A landscape with many valleys, sampled at points; each row gives a point and its height.
A ball rolls from a point to the lowest of its 4 nearest points, and stops where none of them is lower. Distance is the straight distance between rows; heights are no part of it.
k_287 h=5.90: [20,20,-30,-19,-27,34,42,6,-30,33,23,-26,25]
k_820 h=6.41: [17,2,-9,9,11,-28,-41,-28,-35,-56,38,-29,-31]
k_728 h=7.42: [4,-2,-15,-28,-24,-26,21,39,-26,57,-7,-14,-5]
k_779 h=5.97: [-41,28,15,5,23,25,22,17,11,14,8,30,-9]
k_299 h=5.44: [44,-20,3,29,-13,-34,-19,-69,14,-25,-18,-10,-31]
k_630 h=3.80: [14,27,-51,-6,-15,61,22,-5,-18,1,-6,-25,58]
k_160 h=4.10: [5,18,-56,21,59,-16,-33,-47,-3,-44,-19,-22,-35]
k_135 h=7.61: [-7,-6,-32,-44,-16,-4,-17,17,-34,19,-39,-44,68]
k_84 h=7.29: [7,3,2,-19,-24,-19,26,42,-23,50,17,-6,-19]
k_279 h=7.90: [2,19,15,-1,-17,5,33,27,-21,18,43,10,-22]
k_61 h=7.13: [-6,-4,3,-11,-16,-47,0,51,-27,29,4,16,-28]
k_942 h=5.02: [30,-24,-9,22,6,-40,-31,-56,17,-22,-41,-9,-29]
k_455 h=7.14: [-24,18,1,35,34,-15,-29,-34,-6,-53,-13,0,-22]
k_561 h=7.50: [14,-9,-32,-43,-22,-3,4,11,-32,39,-19,-50,49]
k_938 h=2.60: [-35,28,38,34,21,4,-1,5,-7,-26,7,21,-25]
k_314 h=2.79: [-12,-25,48,-11,3,-2,13,5,35,19,-11,28,2]
k_931 h=2.81: [5,-20,-29,-41,-42,6,-21,7,-32,2,-20,-47,74]
k_267 h=7.12: [-31,12,-10,10,5,-45,-4,68,-25,26,-15,14,-42]
k_800 h=2.58: [-5,21,-56,6,0,59,16,-3,4,-7,-34,-14,67]
k_97 h=3.74: [6,-13,-55,-6,-4,45,13,8,41,19,-46,-1,61]
k_823 h=7.05: [-2,-6,23,0,-16,-51,-24,44,-20,2,18,7,-41]
k_31 h=7.30: [-18,28,32,17,4,13,15,13,-16,-10,39,15,-28]
k_43 h=2.38: [59,-28,-50,13,21,-34,-22,-54,29,-12,-14,-12,-38]
k_982 h=4.12: [-16,-16,12,-17,8,21,23,17,46,45,-18,31,20]
k_319 h=7.06: [-19,33,27,35,21,-4,-12,-12,-17,-53,14,12,-30]
k_845 h=7.60: [-32,19,-40,-28,7,-20,20,38,-33,48,-33,-31,3]
k_133 h=5.58: [-3,22,-15,30,35,-8,-35,-43,-25,-64,9,-21,-33]
k_3 h=3.98: [75,-30,-49,11,20,-22,-7,-57,41,-12,16,-11,-48]
k_442 h=4.30: [14,-30,30,-28,-10,21,27,3,52,43,2,24,23]
k_741 h=9.21: [-29,-19,-20,-29,-36,5,-40,32,-28,-22,-34,-36,83]
k_847 h=3.31: [8,-28,67,11,-18,-10,12,-51,11,-9,-11,5,-14]
k_855 h=4.24: [5,30,-48,1,10,58,31,15,-2,25,0,-8,37]
k_76 h=7.21: [8,0,28,2,-27,-31,-4,38,-28,14,40,8,-37]
k_414 h=5.64: [-17,24,-17,-8,22,44,32,20,19,36,-8,23,15]
k_131 h=4.08: [-30,-13,40,11,10,-22,-17,-17,17,-19,-34,21,-19]
k_467 h=2.83: [3,-2,-47,25,43,-30,-31,-46,11,-37,-33,-10,-36]
k_948 h=6.76: [41,-23,-2,-7,-19,70,34,-18,55,17,30,21,49]
k_885 h=6.86: [-13,25,13,29,16,-10,-26,-22,-23,-55,31,-7,-33]
k_858 h=1.50: [-3,-24,54,6,-10,-27,-4,-45,17,-14,-29,10,-19]
k_209 h=4.20: [-36,4,31,-7,19,5,13,19,31,22,-15,35,-3]
k_500 h=7.43: [1,31,-3,2,-3,34,41,22,-13,28,31,10,-4]
k_954 h=7.00: [-4,-15,21,3,-9,-63,-42,36,-22,-15,20,7,-36]
k_772 h=5.99: [10,-18,52,-10,-3,61,41,-33,39,2,38,20,21]
k_4 h=6.00: [-28,7,24,30,25,-21,-23,-19,4,-39,-26,12,-20]
k_124 h=4.66: [12,-34,59,-16,-13,28,39,-20,40,21,19,17,11]
k_434 h=7.58: [-7,19,34,21,4,-10,-22,-8,-26,-47,39,0,-31]
k_77 h=4.83: [-10,10,-35,-15,15,38,26,22,33,39,-22,17,42]
k_25 h=7.24: [18,-7,-28,-23,-44,33,-12,-4,-38,-24,1,-48,69]
k_482 h=6.79: [4,-3,25,11,-5,-45,-41,1,-28,-41,43,-6,-31]
k_937 h=7.08: [-32,4,1,12,9,-52,-32,63,-25,3,-5,11,-38]
k_132 h=1.52: [-44,18,34,25,22,-5,-11,-2,6,-27,-10,25,-22]
k_398 h=5.61: [38,-30,-14,-24,-26,34,22,2,52,39,-3,14,45]
k_974 h=6.33: [-23,34,2,4,21,39,35,23,4,27,13,24,2]
k_731 h=6.36: [25,-4,-37,-33,-35,25,10,1,-29,14,1,-46,50]
k_306 h=4.93: [0,-3,-11,23,28,-36,-30,-48,13,-31,-50,-5,-24]
k_624 h=7.28: [7,8,41,17,-17,-21,-13,17,-24,-19,46,10,-37]
k_654 h=6.95: [2,-18,15,-2,-7,-65,-54,17,-21,-32,28,-5,-30]
k_861 h=4.87: [6,-21,-19,-21,3,28,21,17,49,46,-28,19,40]
k_28 h=6.21: [22,-20,31,-14,-7,67,43,-22,46,14,39,25,34]

Where does a ball stop that starts at each point below?
k_728 => k_482
k_84 => k_482
k_279 => k_482
k_779 => k_314
k_845 => k_482
k_455 => k_467
k_820 => k_467
k_885 => k_467
k_287 => k_800

Call two points neighbours if one is among the 4 nearest of the other. Go from one point of each pair to the other, from neighbour to neighbour, staying as low as possible. Name the highest point that can't be avoided.
k_132 / k_467 => k_299
k_132 / k_858 => k_131
k_931 / k_800 => k_731
